Each row is a point on a landscape with many valleys, with its height.
A ball rolls from a point to whichever of its 2 nearest points has the largest drop for the distance, and stops where none of them is lower. Distance is the straight distance between rows; heights are no part of it.
tukun (h 34.4): [148 140 148 115 125 103 122 119 141  99 135 132 135 125 122 146 101 173
 159  88 149 136  89 177  83  95 134 118 133  78  85 143 128 181 147 150
 129 178 129  74 137 106 155 100 130 105 152  90 179 127 119  86 177]
tob (h 21.9): [ 85  82  87 118 121 170 100 138 152  81 172 131 116 157  67 118  94 207
 154  82 144 121 147 128 109 101  89 134 102  96 118 159 124 175 143 129
 106 107 165  78 121 100 115 102 132  82 182  92 179 106 123 170 102]
miga (h 65.8): [ 99 154 159 143  70 121 101 102 159 108 135 139 143 114 122 223 111 187
 127 134 160 147 169 103  80 120 139  66 120  88  78 177 174  78 197 145
 108 121  90 168  91  78 168 119  85 120 207 144 166 116 103 128 136]
fedo (h 17.6): [131 136 149 167  95  82 157 143 152 155 104 119 164 121 142 164  94 142
 129 138 149 194 136 109 117 141 166  90 175 135 130 190  97  91 196 195
 131 141  73 158 123 153 145 167  99 171  96 137 143 123 138  96 115]
mene (h 59.9): [161 122 115 139 117 155 126 188 130 146 102 118 117 153 109 104 113 144
 127 101 134 168 118 155 149 165 140 114 120 146 182 152 109 169 132 139
 107 107 144 113 162 171 107 115 128 140 108 106 100  95  96 132  73]
kipof (h 72.6): [110 118 173 130  98 102 139  85 161 114 130 157 161 107 116 167 135 167
 104 126 121 105 110 117 116 134  58  84 105  92 118 165 149  92 165  42
  91  96 127 163  84  64 153 142  85 136 169 130 187  88 139 109 147]
zubek (h 51.0): [150  55 159 127 106 123 133 111 158 108 167 119 184 160 114  97 121 144
 152  69 154  73 123 149 116 169  57 130 112  93 101 177  97 109 142  91
  87  90 117 166 159 125 124 133 125 114 153 102 159 114 107 126  97]
Buror (h 75.3): [125 142 150 119 114  72 147  92 142 108 126 187 127 102 125 149 142 141
 110 139 131 105 111 100 129 107  96  88 116 106  92 136 144 109 148  69
 125 137 112 122 117  81 150 169  93 142 141 137 165 126 131 131 156]
zub (h 62.1): [139 161 143 109 148 148 101 159  85 127  96 144 114 106 152  94 168 114
 104 146 106 189  94 107 166 112 169 156 146 164 158  68 147 147  48 119
 162 118 181 106  99 152 111 144 170 139 117 156 103 101 132 133 150]
Godam (h 26.5): [156 160 122 110 137  92 134 116 101 155  94 156  80 143 122 126 101  94
 100 118 128  86  82 137 120 102 135 107 132 106  64  97 139 157 145 106
 152 189 121 110 137 100 162 122  77 167 107  78  95 195 119 159 142]
Dase (h 21.5): [126  61  81  95 184 143 139 114 153  75 151 128 143 137 123  77 103 139
 150 100 111 124 110 160 118 106  80 193 104 136 140 128 140 185  88  90
 129 146 212 101 146 106 100 125 170  85 157 117 153  94 158 162 122]
nar (h 51.6): [129 103 163 123 169  57 165 100 148 148 114 168 156 111 149 153 144 131
 124 129 120 152  60  99 133  79 117 127 164 121 116 104 120 138 149 122
 170 147 137 101 112  62 124 169 105 229  78 132 172 121 145  96 157]
Nevib (h 43.5): [135 182 116  97 120 156  99 164  87  99 130 158 116  96 142 143 178 125
 116 165 114 110 151 125 144 148 203 139 115 154 197 129 193 133  38 107
 140  98 122 109 109 148 149 102 145  69 222 171 112  94 132 163 170]
Pufug (h 39.2): [154 207 132 115 129 176 109 161  92 110 109 157 119  98 105 135 196 137
 117 173 133  78 143 105 124 124 205  97 102 141 185 118 168 137  80  78
 142  94 126 104 128 134 150 114  95  91 216 159  92 116 124 180 163]
vuvev (h 7.3): [100 117 104 142 136 197 121 160 189 128 130 110 188 141  81 100 142 200
 120 128 124 118 147 165 112 130 133 144 106 110 208 192 128 145 151 138
 133  57 176 138 161 116 123  58  95 118 146 129 147 109 137 192 139]
vila (h 54.9): [148 157 181 133 122  99 142 114 101 130 129 152 107 100 164 169 195 109
  95 130 144 163  84 117 160 117 165 114 121 117 118  83 119 126  86 105
 133 158 130 122 123 137 112 182 143 153  90 184 115 105 100 134 165]
Mogar (h 28.7): [136  54 106 133 216 122 149 134 112 138 109 108 112 179 147 103  84  90
 124 159 133 114 119 106 114 113  83 174 126 154  80  69 114 147 111 122
 145 149 167 132 138 154  91 163 151 191  73 112 105 152 159 145  77]
gotu (h 41.1): [ 89  62 106 151 134 164 133 172 178 140 163  96 154 143  91 105  64 169
 133 158 150  98 214 124 119 133 122 134 123 115 138 165  93 112 194 177
 133 116  79 160 142 127 107  88 115 124 141  90 150 149 167 142 110]
Guki (h 48.2): [133 105 153 133 188 103 130 117 144 137 111 100 158 157 159 110 119 147
 113  96 123 180  75 111 134 113 115 151 158 142 118  88  98 163 135 126
 140 149 169 105 132 134 122 147 148 200  57 131 131 114 128  83 107]
bep (h 24.8): [121 145 127 146  96  98 144 133 101 169  94 126 144 123 154 147 130 101
 124 150 154 179 135  85 152 132 153 113 160 141 132 142  89  98 146 192
 139 146  70 147 119 163 139 176 156 156  65 147 121 133 119  66 122]
gona (h 42.6): [154 151 116 141  96 118 120 115  87 145 140 111  41 117 124 173 118  98
 133  86 113 114 122 160 130 130 150 151 121 102 108 118 161 176  71 109
 129 191 131 104 112 134 167 125 143  77 134  98  89 158  80 151 179]
daso (h 22.9): [135 123 124  96 153  76 118  86 105 133 111 153  98 150 149 101 124  90
 113 135 113  55  83 114 123  70 117 135 116 128  45  56 139 156 113  97
 171 159 155 121 145 101 125 110 114 156  95 105 113 196 132 156 158]
tol (h 12.8): [125  96 118 113 155  88 166 104 136 113 115 133 131 125 137 109 123 103
 145 155 125 109 126  88 140 104  88 114 116 133  91  87 120 103 122  87
 144 112 113 136 127 139 121 175 150 109 108 158 155 147 138 117 144]
garu (h 54.7): [ 71 111  86 108 123 152 109 114 153 107 178 130 146 134  91 131 138 136
 163 169 121  92 201 129 138 114 114 141  97 169 146 128 167  91 141 143
 123 110 129 160 125  96  97  73 168  65 161 140 154 127 184 113  90]
ropo (h 23.1): [175  92 137 141 152 125 127 167 126 165 107  85 119 152 141 116  89 127
 136  89 137 145 104 159 104 161 120 125 148 115  98 146 120 183 141 157
 112 165 127  90 159 154 136 134 135 165  86  65  88 139 103  91  72]
dalik (h 38.6): [146 165 105 135  92 146 123 145  68 157 112 126  51 100 116 146 137 102
 110 125 114 119 143 113 143 154 179 148 136 118 159 104 165 157  60 114
 130 149 115 117 104 153 144 149 140  89 122 107  69 147  93 168 168]
Pivo (h 7.7): [125  95 133 118 141  95 155  95 138  97 139 106 137 137 170  90 155  88
 157 141 100 131 123 122 155 133  89 143 123 150  98  75 122  87 102  93
 124 107 148 167 132 160  93 173 161 108 106 175 131 135 136 114 100]
kuvap (h 44.7): [ 92  39 109 133 108 153 127 169 189 101 194 108 157 156 102 102  78 196
 130  90 161 107 178 155  97 152  95 123 124  90 126 196 101 122 171 152
 115 107 107 159 152 113 113  91 136 121 153  78 147 133 137 164 105]
viri (h 30.7): [102 162 116 113  77 109 121 140  96 149 107 110 123 104 174 123 156  76
 123 147 127 168 136 118 148 147 155 151 160 156 166 123 120 102 114 189
 127 139  94 151 114 173 119 163 178 112  77 168 111 113 136  80 139]
vamo (h 26.1): [130  87 105  91 193  80 137 101 102 129 109 104 102 152 164 101  99  80
 122 158 105  87 109 119 118  97  98 172 126 145  49  51 136 150  93 116
 174 156 180 115 129 125  99 144 151 140  87 108 109 159 151 151 125]
zaf (h 27.9): [103  80 146 144 120 123 147  96 185 115 144 107 197 121 135 117 120 170
 148 137 137 120 147 137 116 113  94 124 121 111 133 182  89  96 164 111
 109  75 120 168 133 114 135 129 136 109 112 154 176 125 152 102 152]
livug (h 34.9): [153 174 107 129 122 182 106 169 124 120 125 148 132 115  77 150 183 146
 144 168 111  86 176 132 129 145 182  81  85 155 175 149 191 130  99 117
 118  78 130 122 133 130 127  72  94  96 198 157 106 111 109 170 125]
tum (h 63.7): [155 178 177 127 116 156 120 136 134 108 125 129 129 119 153 123 200 114
 112 136 108 159  96 153 186 135 163 118 108 168 165  84 125 118 122  95
 102  84 139 143 138 173 115 123 139 136 135 183 101  79 109 126  98]
roli (h 69.7): [111 128 182 149  65 114 122  75 171 122 139 135 182 112 124 217 107 160
 106 134 143 113 128 127  98 140 102  71 110  99  96 206 164  83 192  82
 108 112  99 169  82  68 166 130  94 139 181 141 184  66 114 108 140]
vapiz (h 37.4): [ 94  46 122 168 150 127 164 161 170 150 141  95 167 136 130 104  45 160
 124 156 154 125 180 112 100 117 110 144 140 106 135 189  74  95 185 130
 130 119  61 163 124 128 121 128 110 161 119 108 160 158 169 128 129]
reg (h 48.1): [ 82 117  93 121 119 148 115 160 146 119 153 107 141 130 112 116  98 139
 163 169 128 127 225 125 122 154 137 163 154 164 173 152 135  83 171 217
 142 117  94 145 117 109  92  71 117  76 130 134 144 147 169 107 119]
gen (h 28.3): [106 133  85 134 132 135 105 143  49 201 120  83 104 101 152 128  69  88
 112 134 125 169 149 131 109 169 146 193 153 120 146 153 151 130  92 228
 130 187 131 104 105  87 145 153 174 100 104  66 115 150 137  91 112]
sifa (h 54.3): [114 124 142 108  75 138 113  87 138 116 162 139 119 127  99 163 139 135
 151 120 150  64 132 109 130 129  77  93  81 113  72 120 140  89 130  87
 102  91 101 164 104 121 137 119 146  77 194 129 161 112 121 101  89]
lozo (h 47.7): [140 137 154 134 139  55 152 108 119 183  98 146 152 114 138 165 125 116
 115 129 139 160  94  99 123  88 169 115 176 109 114 114 121 136 147 182
 171 177 106 107 110  88 135 179 114 222  79 113 153 124 126  82 146]
mim (h 85.5): [135 185  99  96 145 139  98 144  52 109 112 166  81 123 108 100 134 116
 112 131 102 104 119  74 125 124 199 149 153 133 166 118 161 178  44 127
 183 144 145  81  99 139 165 122 128 130 161 110  78 134 139 194 222]
Goka (h 15.9): [129 107 134 146 141 168 139 112 185 131 160 110 197 153 122  93 165 100
 144 119 104 113 136 184 151 134  99 139 106 147 194 138 101 107 137  87
 120  59 171 180 182 127 109  78 148 130 114 145 118  96 143 133  85]
sebu (h 57.7): [145 118 130 154 122 143 141 156 175 154 111 112 156 145 100 106 109 141
 116 107 119 141 131 155 143 169 121 104 128 136 173 143  96 122 176 116
 101  99 112 146 155 160 134 119  96 156 125 121 122 145 124 151  68]
Buza (h 47.4): [150 178 138 121  93 149 108 153  85 126 117 134 108  93 163 135 177 118
 113 163 117 159 118 158 154 146 172 143 111 147 177 116 149 128  58 131
 113 111 107 115 115 156 123 131 156  86 172 180 115  77 131 129 166]
Forov (h 45.0): [ 84 104 112 140 117 136 127 153 154 128 135 103 135 126 105 131 101 127
 162 169 150 111 216 111 123 123 132 122 132 131 109 165 128  70 207 198
 131 113  79 159 129 139 124  91 116  98 125 119 139 164 166  97 124]
geve (h 40.6): [124 105 137 128 120 102 133 120 145 109 128 113 182 109 167 126 114 143
 150 115 147 188 124 142 119 136 120 152 155 147 135 171  94 118 136 166
 131 121 110 124 137 151 120 156 159 132  74 179 159  93 146  49 134]
dez (h 77.3): [165 144 168 109 116  67 149 103 119  99 138 200 111 119 124 155 139 109
  99 105 113 126  69 144 124 114  85  91 129  94  87 127 142 140 168  51
  94 157 125 110 133  78 152 164  51 179 126 140 144 119 125 155 148]
padir (h 19.5): [102 122  88 162 177 179 143 148 165 174 105 104 168 153  94  86 114 118
 113 176 113 132 162 123 139 132 146 135 145 169 209 111 104 114 172 146
 133  79 121 161 132 138 111 104 117 161 112 140 126 140 168 155  86]
vetez (h 57.2): [143 132 121 111 102 116 143  95 118 121 148 158  93 116 105 123 150 103
 131 107 135  46 145 110 153 134  82  86  81 109  71  89 143 105 107  52
 106 117 118 155 122 131 134 154 124  84 176 104 133 154  96 149 109]
fogu (h 80.6): [160 198 146 120 120 107 114 130  69 116 119 222  79 105 133 146 163 118
  78 147 144 121  74  92 128 107 174 115 135 109 148 107 138 151 126  71
 137 182 125 106 147 106 153 138  50 157 139 150  86 146 116 192 190]
padeg (h 59.6): [144 155 157 122  90 110 138 104 117 122 136 141 113 113 130 149 172  63
 120 129 135  80 135 127 149 147 130  92  90 115 105  85 130  79 111  74
  95 111 102 176 142 153 133 161 122 114 146 156 100 168  94 132 101]
riku (h 59.8): [ 49  90 173 156  90 153  50  61 173 104 156 122  99 143  68 183 135 169
 160 164 155 100 191 100  98 126 120 129 107 141  81 176 150  76 197 178
 114  88 121 168  84  87 124  29 143 133 154 136 134 119 148  97  79]
Lofo (h 49.0): [147  98 205 143 164  58 164  84 165 100 142 137 174 154 156 151 133 124
 131  98 113 151  75 119 163 132  95 140 150 128  94 111 103 101 139  76
 122 135 146 152 143 116 140 190 102 209  78 151 148 118  84 110  99]
duval (h 50.9): [138 141 157 103 183 125  88 155 125 174 103  89 155 157 152 108 108 141
 107 123 108 166  73 126 107 100 136 141 162 137 130  84 102 189 122 169
 158 166 174  92 138 117 138 120 139 203  74 102 140  94 129  57 148]
sepe (h 11.7): [127 102 142 138 151 135 152 103 151 100 156 102 164 174 149  65 153  81
 155 116 103 116 125 143 153 139  92 148 136 158 147  83 116  98 118  90
 113  66 170 184 168 155  82 138 152 133 117 151 117 106 130 130  68]
vogam (h 29.7): [150 137 106 116 153  96 152 133 124 133  91 166  91 144 102 107 100 103
 129 135 107 103 109 112 149 112  92  98 116 112  71 120 125 123 156  76
 125 162 127 109 135 120 142 141  72 151 128  82 107 205 113 173 103]
vogo (h 36.3): [107 174 124 133  46 127 114 118  70 160 128 124  86  93 178 150 145  75
 123 137 118 145 159 148 151 167 171 164 123 145 186 131 151 101  98 163
 117 150  94 166 109 154 141 159 174  57 122 156  97 128 121 115 165]
kogud (h 46.4): [118 158 116 137  45 135 126 100  92 104 163 128  88 104 159 183 127 108
 132  92 135 135 147 158 133 145 140 146  86 129 120 139 155  95  74 131
 113 158  90 125  92 136 146 146 169  41 185 184 119 105  97  99 164]
Nane (h 23.3): [129 121 120 130 127 121 147 149 116 154 120 101 112 161 141 109 126  90
 120 125 126 133 143 134 168 168 118 121 134 166 133  90 107 129 150 141
 111 109 101 151 150 177 110 138 139 150  94 110  76 145  94 116  51]
piri (h 84.0): [131 202 100 102 163 157 125 122  78 110 100 184 109 109 116 120 141 150
 100 144 122  89 131  30 121 118 183 118 157 132 153 105 131 136  77 119
 170 133 128  97  95 121 141 132  89 119 168 127  95 168 152 206 212]
Sude (h 50.3): [151 132 135 106 131  72 132  76 112  91 144 134 106 128 141 148 139 115
 140  93 128  93  76 155 116 106  92 116 100  94  39 105 138 138  91 108
 136 163 136  80 129 111 135 128 141  99 146 126 160 127 111  99 167]
Veti (h 51.4): [ 86 132  86 116 128 163 120 128 147 108 144 114 168 111 111 110 132 163
 160 170 117 125 190 112 124 134 136 132 143 163 163 127 155 111 135 173
 126  96 108 124 109 128 105  98 132  56 152 157 162 142 175 121 140]
Nupa (h 55.2): [149 117 107  94 173 123  91 162  83 144 105 101 100 142 147  93 125 107
 117 130  91 147  77 150 125 122 131 172 122 154 124  82 156 195  97 145
 154 150 201  86 137 129 100 119 146 170  97  89  96 118 128 129 112]
zaze (h 23.4): [134 112  95 129 151 156 112 166  82 180 118  94 115 131 139 103  69 125
 126 137 139 159 137 139  85 153 132 156 156 126 121 158 130 157 135 232
 119 174 123  88 108 130 122 151 161 161  92  79 124 126 147  71 109]
bom (h 41.2): [119 134 126 128  66 109 114 113  88 146 141 123  71  86 169 152 134  88
 115 102 115 155 121 153 147 157 158 180 109 128 170 124 163 126  41 138
 118 159 128 111 102 142 134 179 179  59 133 161 101 127 108 119 177]
Tebe (h 48.0): [130  27 137 148 116 116 145 126 180 108 178 110 177 129 122 110  90 170
 146  76 162 122 138 151 112 154  92 131 123  76 101 216  75 128 161 110
  99 102  91 146 155 126 135 122 132 131 139  81 157 141 128 137 114]
dafi (h 51.7): [143 137 203 125 156  80 146  92 127  86 133 142 131 140 169 143 180 117
 110 101 118 157  50 111 161 111 129 124 127 139  81  69 124 122 107  93
 133 141 170 127 129 121 122 170 114 190  68 166 124 123  95 122 122]
mun (h 23.6): [141 107  94 121 169 154 157 143 149 106 121 130 130 136 120  51 118 121
 153 117  90 141 100 142 143  95  94 162 130 165 162 118 140 173  97  72
 157  95 231 126 136 127  73 138 164 115 136 146 138  91 158 182 138]
bimi (h 37.6): [141 161 103 156 142 138 120 150  75 192  86 127  93 124 117 151  92 101
 108 146 142 153 150  89 120 142 152 115 173 108 114 120 108 123 115 195
 147 177 103 109  94 126 159 160 124 162  67  90 112 170 120 111 148]
babef (h 14.9): [ 93 104 120 148 146 183 149 133 176 119 132 115 183 124 102  92 136 209
 112 114 127 142 123 144 119 116 103 145 128  96 175 161  99 139 141 110
 115  75 168 131 126 101 142 104 102 110 147 146 162 106 154 156 170]
Nerir (h 58.5): [111 168 103  98 122 139 110 104  99  84 150 168  88  94 139 139 162 147
 132 112 133 113 119  94 111 110 153 136 133 119 127 101 139 127  64 113
 158 157 119  72  91 108 147 137 153  79 171 141 143 116 140 137 201]
Tapet (h 23.2): [124 155 102 142 142 161 126 143 157 173 110 117 146 143 101 122 147  93
 119 176 101 106 161 117 170 135 160 104 132 172 180 113 136 100 161 148
 127 102  98 151 138 159 124  90 119 151 113 133  95 158 152 132  68]
solev (h 59.7): [108 151 164  97 151 114  65 130  71 144 116 126  94 141 186 125 178  84
 100 120  89 166  66 132 147 104 159 176 131 157 123  59 176 157  43 117
 165 160 183 101 119 135 122 142 171 165 110 115  85 112 124 138 176]
Mukad (h 33.9): [123  70 122 145 150 129 159 156 160 165 135  98 138 162 140 103  74 126
 124 142 155 135 164 118 126 140 123 142 156 134 139 152  58 107 180 139
 111 128  63 161 142 166 107 143 136 192  90 116 129 144 156 109  78]
nos (h 57.3): [124 149 131 126 138 138  75 154  72 183  90  99 101 127 157 129 138  81
 103 125 102 148  97 150 123 116 158 169 134 122 116  69 151 177  63 159
 148 174 171  90 124 139 131 135 157 150  93  80  85 133  87 114 141]
rogun (h 18.8): [132 109 143 106 159  47 165  80 130 119 122 160  99 124 136 128 140  91
 125 142 126  91  97  91 135  72  99 117 123 106  51  81 131 111 118  96
 166 164 117 125 127  99 131 152 129 161  88 134 133 178 132 142 169]
fab (h 27.6): [132 130 113 124 134 139 102 123 133  92 150 127 111 127  89 133 110 189
 150  71 136 140 111 141 105  96 102 114 119 115  95 152 127 165 132 127
 117 133 148  61 119 101 136 103 123  76 178 112 177 117 121 119 146]
ton (h 82.2): [166 199 117 112 141 151 115 128  96  94  98 198  90 100  99 122 152 157
  97 137 114 118  95  94 126  95 170 112 131 120 139 138 142 165 106  87
 154 147 128  86 127 110 158 115  63 130 173 129 106 148 123 186 202]
Siki (h 61.7): [158 159 157 130 122 139 143 129 135 126 126 141 145 138 137 133 171  94
 121 131 110 115 112 144 184 147 122  88 111 148 149  74 129  94 146  65
  94  96 133 163 142 157 112 129 102 145 132 158 101 146  93 149  70]
far (h 14.4): [100 106  68 136 160 198 147 182 172 138 142  97 192 153 106  83 109 169
 117 137 129 127 162 153 108 128 130 161 154 145 222 164  97 137 153 168
 138  80 139 143 160 132 104  96 114 139 117 144 140 113 165 172 119]
tero (h 14.7): [109  86 104 129 130 115 142 141 126 123 133 107 118 143 133 100 111  60
 172 166 125  83 191 146 152 152 104 124 113 151 126 136 125  92 179 145
 121 115  71 188 172 155  92  95 153  95 112  92 106 155 156 105  75]
kif (h 26.6): [139 113 124 140 150 108 151 149 119 163  86 134  97 153 113 117 110  98
 111 128 117 124 117 106 148 133 114 125 133 146  97  89 110 133 143 112
 131 143 134 124 137 148 113 155 111 181  82  98  99 179 101 141  69]
rizi (h 21.2): [ 89  71 122 158 130 153 164 124 172 106 139  97 217 124 148  81 135 184
 104  90 161 147 114 161 108 124  87 144 136  95 157 193  72 123 140 109
 119  80 141 142 145 104 149 118 117 144 112 121 161 121 154 145 141]
ganu (h 18.0): [135  80 123 133 180 127 126 156 155 155 128 101 145 145 133 120  75 147
 127 116 162 148 111 138  81 143 117 145 170 103 115 149  93 172 151 175
 116 163 115  92 121 136 124 138 144 187  69  98 135 134 149  71 107]
Bila (h 17.1): [114  70  55  89 157 166 135 146 136  84 154 142 124 167  74  92  85 163
 134  87 138 111 132 144 120  98  85 162  91 124 148 164 142 204 128 109
 138 133 182  87 156 109  94 108 149  93 166  86 172  90 135 195 112]
lun (h 27.4): [182 145 121 138 138 135 130 162 116 143  89 129  98 132 103 117 119 141
 132  99 130 161  87 151 127 134 122 105 126 110 116 146 123 177 134 137
 119 155 140  82 142 154 141 125  99 138 119  87 104 152 103 132 104]
Nozur (h 54.4): [136 149 123 114 101 103 126  85 103 109 160 151  92 117 153 185 147 117
 140  82 136 117 107 132 114  88 140 133 110  96  77 117 141 131  69 118
 149 182 118  88 100 108 165 138 166  84 155 145 152 114 104  98 194]
puna (h 46.6): [148 136 124 110 114  79 117  79  86 122 118 105  65 149 149 150 123  97
 162  77 114  83  98 186 109 125 108 147 119  91  44  96 159 166  89 131
 138 187 141  98 139 135 158 123 154  88 138  85 119 154  79 124 145]
Det (h 24.4): [125 169 120 144 121 179  82 109 155 127 142 128 134 116  81 185 152 173
 158 152 136 107 207 131 109 143 161  81 107 140 129 160 184  87 162 161
  97 117 126 155 106  91 138  46  76  89 186 133 110 147 128 128 106]
lol (h 34.7): [118  98 148 141  69  98 136 129 148 101 144 118 178 121 148 156 109 158
 168 121 157 154 154 149 127 136 124 124 130 132 109 218  80 106 170 159
 115  95  89 148 140 144 122 136 140 123 111 166 174 117 135  69 147]
Zik (h 32.0): [170 170 120 108 130 124 110 138 105 122 108 137  83 118 115 108 126 146
 141 114 117 129  74 172 109  99 147 120 128 100  97 137 144 196 117 153
 146 177 145  67 139 124 148  87 105 113 145  88 126 136 115 113 169]
nakib (h 61.8): [144 179 151 106 138 151 133 110 119  89 132 168 132  82 154 143 186 160
  97 146 132 126 107  92 115 110 146 111 125 132 151  95 127 114  77  91
 161 122 138  98 113 117 123 155 125 100 170 198 142  77 150 134 217]
pofi (h 78.9): [160 192 151 122 109 109 144 144 107 109 106 194  94 112 123 151 157 124
  88 117 121 133  79 133 142 121 135  85 117 103 116 113 129 138 161  54
  98 151 121 105 133 120 145 144  53 168 140 135 109 140  99 177 137]
lipog (h 53.4): [137 123 115 107 201 161  77 162  88 166  96 101 134 138 135  76 103 108
 105 140 103 169  96 126 110 106 137 169 152 177 170  90 124 184  99 164
 156 149 213  73 132 125 111 125 163 191  95 102 140  93 153 100 132]
Nomo (h 58.2): [128 171 155 129 116 121 144 109 138 115 139 155 148  74 168 163 193 124
 104 165 134 123 119  97 134 115 168  98 118 123 149  84 126  91 117  90
 140 118 100 135 130 138 121 175 123 126 119 198 123 122 140 118 162]
Kap (h 50.5): [116 155 130 115  51 137 131  89 105 111 174 129 120 106 147 197 137  95
 127  90 158  96 144 151 107 136 118 118  80 118  75 139 142  85 106 109
 111 113  92 148 102 129 135 123 160  58 201 156 134 100  85  81 122]
lup (h 57.4): [ 47  84 133 121  92 152  62  98 156 109 195 128  96 147  61 152 146 138
 164 162 152  78 200 122 119 119 103 153 100 160 126 155 171  94 168 162
 118 104 139 160 111  88 100  40 162  89 153 122 153  89 156 113  50]
Sol (h 9.9): [142 167 148 169  80 133 140 164 148 159 103 105 115 111 128 151 107 157
 125 137 145 188 130 136 134 166 163  71 174 123 130 173 115 104 179 169
  92 151  96 133 138 155 162 125  71 130 118 118 106 135 106 123 103]
Puf (h 64.6): [140 148 110 121 164 170 121 147 130 132 104 123 146 109 144  65 137 134
 127 152  95 193 102 111 145 119 139 160 169 168 191  98 119 151 100 134
 151  84 172 112 103 149 102 138 155 109 117 164 145  84 162 137 144]
Beko (h 30.0): [121 190 102 124 109 172  96 156 130 118 141 128 129 126  98 161 149 167
 159 148 119 115 208 137 123 159 171  94 115 155 166 157 186 125 118 187
 114  99 110 134 119 120 127  43  92  59 196 139 118 136 106 155 137]
kugi (h 55.7): [141 107 164 139 147 147 154 147 171 122 118 112 161 165 121  79 138 140
 116  71 116 152 103 139 162 155 101 146 123 135 160 106  73 131 141  76
 113  96 154 152 163 157 116 121 109 176 114 133 112 134  99 157  58]
sila (h 42.9): [162 188 144 141  89 132 122 151 101 140 110 132  93  97 126 141 166 129
  92 147 134 149 124 130 149 144 173  94 118 125 154 111 137 139  98 120
 108 134 114 122 125 169 150 134 117 104 126 142  93 126  97 145 128]
bod (h 33.2): [120 162  89 154  90 145 118 141  53 193 118 100  85 107 123 142  89  74
 114 137 131 151 168 105 122 155 161 155 171 111 153 136 132 131  92 195
 138 162 112 127  89 126 158 165 161  96  87  93  87 160 113 109 156]
zef (h 44.9): [138  96 144 129 157  81 144  95 151  99 127 122 160 132 160 135 132 130
 150 117 114 175  82 124 135 122 100 138 143 128 114 128 101 131 114 127
 130 115 139 107 143 137 113 162 157 161  66 172 153 116 127  70 142]
nif (h 31.2): [135  52 105 143 193 146 164 152 130 143 129  85 122 175 147  99  65 102
 121 147 149 124 157 109 124 140  92 162 128 163 127 106  74 130 135 129
 124 128  99 177 143 158  83 156 173 189  91 126 109 126 159 124  69]
Bilo (h 18.9): [133 114 145 121 103  95 158 144 127 118 127  97 123 139 143 125 141  61
 172 116 131 101 161 164 149 185 111 119 126 165 122 141 103  84 179 159
 100 116  81 172 177 183 118 125 156 105 105 100  88 145 117  98  72]
Tisum (h 53.5): [156  60 137 141 159 119 156 112 162 122 147 120 163 153 117  79 121 131
 146  81 127 100 113 150 131 138  54 151 112 109 128 137  81 139 128  86
 104  97 157 141 169 146 117 146 119 132 120 117 137 127 118 151  94]
kanud (h 17.3): [143 166 139 156  76 153 131 144 159 139 125 126 136 106 103 173 126 155
 145 153 130 145 178 156 105 155 167  64 128 127 124 173 148  89 196 177
  98 126 103 156 136 140 148  87  71  87 163 131 115 149 121 125 120]
vubir (h 62.5): [ 68 122 188 157  81 133  77  71 166 121 145 133 112 133 113 201 115 180
 151 149 159 106 171  94  87 117 122  77 112  99  71 174 177  70 205 149
 107 102  97 192  91  83 158  68 100 130 191 121 161 132 131 104  94]
Sili (h 42.5): [139 176 137 154 132  89 142 132 112 171  85 159 141 103 107 168 109 126
 111 149 141 171 131  77 100 129 161 101 185  80 112 124 113 125 142 218
 157 192  95  98  93 102 149 166  95 168  89 100 128 132 137 119 163]
Zini (h 20.1): [114 108  90 124 154 174 169 141 161 118 135 119 175 151 114  69 132 130
 153 135 113 115 121 160 139 113  99 143 117 134 192 125 118 148 117  75
 139  62 196 154 170 138  89 116 151 116 133 141 144  95 146 179 107]

Call two points neighbours if one is among the 2 nearest of the other. Go from one point of each pair to the other, from neighbour to neighbour, staying as low as possible. Name the highest point that can't be avoided.
dalik and Sol | Buza
Pivo and tero | vogam
ganu and tero | tukun
vuvev and Sol | nakib
Bila and Pivo | mun

Write out the way that a ball takes from each point below.
lozo | Sili bimi bod gen zaze ganu
dez | Buror kipof roli miga vubir riku lup garu Veti reg Forov gotu vapiz Mukad nif Mogar vamo daso rogun tol Pivo
sebu | kugi Tisum zubek Tebe kuvap gotu vapiz Mukad nif Mogar vamo daso rogun tol Pivo
solev | nos Nupa lipog duval Guki zef geve lol zaf rizi babef vuvev
padeg | vetez sifa Kap kogud bom vogo viri bep fedo Sol
Nomo | vila dafi Lofo zef geve lol zaf rizi babef vuvev
